Points, in no order, along strands that fork and pass close to each other.
In the rows, 128 means zero.
Points whose rows are less than 92.6 apart are linked; no others are. Some points are linked to none.
K430: [ 87 145 111  70 145  99  98 132 153 153 145 146 113 140 216 123 195 147
 114 157  89]
K67: [130 123 173 126  47 104 157  88 108  57 114 128 133 109 107 157 104  89
 118 132 138]
K416: [117 170 136  98 162 121  90  70 158 180 146  98 160 112 147 120 139 132
 112 120  97]
K826: [134  94 121 140 168 120 136 108 144 176 151  98 131 137 135 125 167 180
 115 163 123]
K163: [125  93 164 141  76 138 181 148 115  64  87 107 158 120 123 146  74 109
 116  93 178]
K73: [115  75 101 140 165 107 166 167 128 177 136 112 105 156 163  90 171 171
 148 144 133]
K889: [117 171 101  54 174 128 113 146 133 161 162 135 145 144 153 158  97 104
 112 138 103]
K979: [111  74 141 167 114 153 203 144 107  73  99 116 160 162  95 164  49  68
 137 110 175]
K718: [117  75 129 140 141 169 185 183 115 160 114 106 169 131  75 161  52  96
 135  96 137]
K475: [ 80 130 120  79 112  89 108 155 144 146 115 162  91 134 228 125 217 162
 144 140  90]
K930: [125 108 145 199  88 100 112 140 141 109  93 142  94 145 149  66 202 162
 169 111 153]
K533: [117 181  95  80 161 128 114 143 116 129 140 154  94 133 162 113 150 108
 115 128 115]
K348: [112  67 158 123 126 143 175 134 116 158 119  83 195 104 109 172  44 122
 106 117 134]
K409: [123 130 103 115 189 141 106 127 133 192 178 110 138 133 145 115 115 132
  91 150  86]
K509: [131  88  98 146 181 135 140 121 134 187 165 111 124 129 100 102  92 134
  94 150 100]
K417: [107 160  97  72 183 132  99 104 177 137 125 150 133 149 211 173 149 145
 126 174 104]
K598: [137  82 116 133 142 173 155 153 125 191 131 112 159 130  66 170  36 109
 126 125 115]
K183: [117 111 128 133 132 105 128 120 138 171 145 106 119 116 151 105 206 178
 121 143 110]
K928: [101 170  98  61 137 106  93 123 148 120 141 167  93 131 193 147 173 122
 106 146 110]
K525: [171 150 123 192 125 149  92 123 135  81  98 141 127 142 105 108 106 123
 167  99 177]
K728: [ 95 104 136  97 103  99 123 164 129 180 102 130 104 129 218 112 216 185
 170 111 112]
K124: [127 110 119 118 200 153 117 110 147 204 153 109 191 122 114 167  81 124
 113 124  94]
K913: [138 110 109 167 181 128 144 152 120 138 156 125 113 162  90  87 126 126
 124 138 134]
K453: [141 154 119 110 134 112  87 144 152 146 109 161  94 129 218 128 180 186
 158 153 115]
K151: [122  59 105 181 168 113 176 140 133 150 150 124 104 167  97  91 122 156
 123 166 124]
K926: [102 107 144 130 117 103 122  65 128 155 142 101 118 105  94 105 158 146
  92 143 110]
K325: [131 197 128  85  93 136  73 154 129 122 135 161 116  95 163 122 155 105
 135 102 107]
K939: [116 111 154 113  73 104 164  75 103  96 145 105 139 115 103 160  99  95
  93 157 120]
K986: [110  94 114 109 145 102 147 177 137 174 116 109 117 140 197 106 194 178
 155 122 121]
K787: [142 127  97 135 177 152 139 151 107 165 158 122 124 132  92 111  89 108
 113 129 115]
K555: [107 118 139 148  80 118 104 131 141 148 126 140  86 118 125  89 229 168
 148 123 118]
K94: [146 145 143 111 126 133 125 107 127 150 134  92 166  90 105 140 110 141
 125 114 140]
K210: [133 145 155 148  69 130 130  92 111 103 114 107 131  94  93 114 141 126
 107 130 117]
K103: [163 153 110 153 163 168 103 154 134 103  91 147 124 133  95 117  97 127
 162 109 142]
K295: [123 100 158 164  57 101 130  80 139  79 106 136  81 126 117 115 184 148
 124 160 124]
K852: [162 148 157 144  48 141  98 123 124 115 119 125 121  66 118 122 131  99
 122  84 153]
K283: [123 118 137  95 150 145 160 159 109 187 112 101 171  97 138 155  66 122
 126  83 146]
K937: [114 102 137 128  85 117 111 145 127 165  93 118  93 128 171 100 217 191
 156 117 128]
K328: [121  65 160 126 102 151 195 144 112  94 101  96 176 115 118 174  65 118
 100 114 156]
K819: [149 103 119 141 171 145 154 113 137 143 136 114 161 101  80 158  93 138
 125 148 115]
K204: [115 112  93  98 179 114 143 179 140 146 113 150 104 152 215 127 175 170
 156 146 126]
K215: [124 120 162 152  46  97 122  72 124  44 115 159  87 138 100 125 149 101
 123 144 130]
K279: [128 112 139 184 128 150 172 150 111  86 106 110 167 152  79 130  65  83
 150  94 174]
K785: [148 115 130 166 144 139 131 120 129  76 106 134 120 168  69 117 114 137
 134 141 165]
K813: [143 133 114 147 154 147 150 150  97 131 134 119 141 130  77 122  87  96
 131 108 152]
K629: [108 145 123 101 135  98  95 136 144 155 149 137 117 100 171 102 200 167
 128 131  91]
K240: [122 105 128 168 135 161 180 180  90 139 122 103 154 137  95 125  60  81
 136  87 162]
K42: [118 109  92 127 189 109 131 165 124 187 162 132  99 158 164 100 151 148
 127 153 101]
K504: [133 114 129 134 123 108 144  86 104 157 145  98 124 100  82 111 100 117
  94 142 121]
K614: [121  91 130 128 123 148 184 115 113  49 131 142 134 187  83 180  65  83
 118 158 135]
K187: [104 159 100  70 190 129  93 107 163 157 157 140 161 142 185 174 114 101
 107 156  96]
K746: [145 126 137 163  96 127 125  91 133 105 113 116 107 101 117 106 170 163
 114 156 130]
K528: [107 140 134 104 132 113  96  83 131 185 160 104 134  95 110 106 162 134
 102 121  95]
K58: [127 132  98  99 156 117 105 166 160 110  92 182  91 158 232 140 168 167
 153 162 128]
K527: [137 126 153 120 118 139 167 127 105 149 118  85 177  90 108 153  69 123
 120 112 144]
K235: [140  95 120 151 155 130 155  96 148 132 139 108 138 129  97 149 126 172
 117 173 127]
K55: [151  98 123 145 135 143 172 100 127  95 120 120 151 110  75 167  71 123
 123 139 134]
K473: [111 133 143 144  75 123 147  87 106  22 132 141 112 191 121 146 118  76
 120 152 144]
K849: [ 94 145 134 118  78 135  83 158 155 151 121 174  68 127 163  90 227 161
 174 115 106]
K640: [144 165 127 138 121 115  81 142 122 130 111 168  85 128 152  87 180 157
 156 121 129]
K206: [145 187 135  86  97 134 109 170 113 128 117 131 135  85 160 120 115 103
 140  67 130]
K376: [129 164 119  68 166 165 125 149 139 171 124 113 173 108 141 162  79 122
 133  98 134]
K729: [124 163 152 129  67 136  91 109 123 142 130 128 131  68 100 112 173 129
 125 115 102]
K439: [165 187 145 173  87 129  85 146 128  98 111 140 120 125 117  95 129 107
 158  91 156]
K169: [123 108 120  95 177 177 127 159 132 215 149 112 187 114 116 181  53 105
 114 103 101]
K606: [154 147 109 129 166 123 123 142 129 142 142 135 118 120 136 117 153 160
 137 136 125]
K912: [135 186 100 110 152 137 108 167 110 109 134 155 112 128 151 116 127  80
 134  98 137]
K80: [142 162 111 144 145 129 126 171  89 125 140 125 130 129 109 110 116  78
 143  79 157]
K301: [128 151  94 101 200 165 107 132 154 154 127 138 130 133 173 158 156 159
 124 159 102]
K642: [124  86 122 149 126 100 177  79 136 101 154 119 114 155  92 141 119 143
 112 179 135]
K478: [128  90 129 118 128 118 179  81 131  73 148 129 126 170  90 175  81 117
 105 181 129]
K10: [119 135 174 184  41 110 100  86 118  33 102 144 123 155 108 127 107  66
 141  94 172]
K701: [143 166  93  76 181 167 121 159 136 146 140 149 140 136 127 161  91 123
 131 125 125]
K809: [156 154 159 171  55 135 116 116 121  81 111 125 121 110 102 106 116 103
 143  88 168]
K626: [174 174 141 128 113 143 100 157 124 109 121 124 143  99 130 110 116 130
 135  93 143]
K107: [143 123 106 116 196 159 120 113 158 168 136 122 162 105 110 155 119 157
 128 137 106]
K185: [150 135 138 163 123 111  84 127 111 113 105 149  90 127 109  74 175 147
 127 115 139]
K638: [114 162 147 113  93 117  79 119 159 152 144 144 122  82 138 102 195 152
 137 118  91]
K601: [152 140 157 121 101 154 137 170 112 117  92 107 159  98 131 127  90 127
 136  76 169]
K503: [157 122 147 149  95 106 166  96 120  80 123 120 137 104  90 142  91 114
 134 128 157]
K777: [120 116  80 112 216 136 132 168 133 170 156 156 112 158 133 126 113 130
 132 159  94]
K613: [136 196 119  64 121 134  97 150 142 105 136 158 134 110 189 155 114 105
 122 127 114]
K244: [121 106 129 189 129  91 153 128 122 111 131 124 101 155 102  84 180 153
 146 144 143]
K159: [133 134 141 179  90 102  96 104  94  79 118 145 102 149  79  91 157 116
 135 111 159]
K907: [111 120 160 183  70  91 111  82 109  38 125 147 108 165  78 118 141  86
 135 124 159]
K737: [117 172 144  75 159 123  95 110 141 177 137  99 187 103 149 139  99 119
 120 101 115]
K362: [120 106 141 137 102 112 163  79 127  37 127 147  98 194 124 144 133 124
 115 180 133]
K861: [144 181 128 111  84 125  47 148 135 124 125 182  74 117 175 113 181 133
 146 127 103]
K957: [130 123 144 152  94 136 156 108 110  31 116 129 145 182  97 155  78  84
 128 139 166]
K825: [126  86 133 123 129 121 163  79 124 145 149  93 148 121  91 137  60 110
  74 155 113]

Follow the links from the first point to the second, and from the first to the third. Name the last point that the two ways share.
K912; K957; K215 => K629
K979; K439; K55 => K629
K509; K73; K183 => K430
K813; K215; K777 => K430

A fork is a point with three links. Follow the links from the first point to the second and name the forks in between, in order.
K183; K913 => K629, K430, K813, K787
K151; K215 => K787, K813, K430, K629
K937; K103 => K728, K430, K629, K907, K325, K626, K439
K159; K598 => K907, K629, K430, K813, K240
K295; K986 => K629, K430, K728
K861; K826 => K907, K629

Name the points in between on the shortest way along the links from the first point to the second, in order.
K525; K629 => K439, K626, K206, K325, K861, K640, K185, K159, K907, K215, K295, K746, K210, K729, K638
K504; K301 => K926, K528, K416, K737, K376, K701, K889, K187, K417
K614; K777 => K478, K642, K235, K826, K183, K629, K430, K475, K728, K986, K73, K42
K509; K728 => K787, K813, K80, K912, K533, K928, K430, K475
K957; K939 => K614, K478, K642, K235, K819, K55, K503, K67
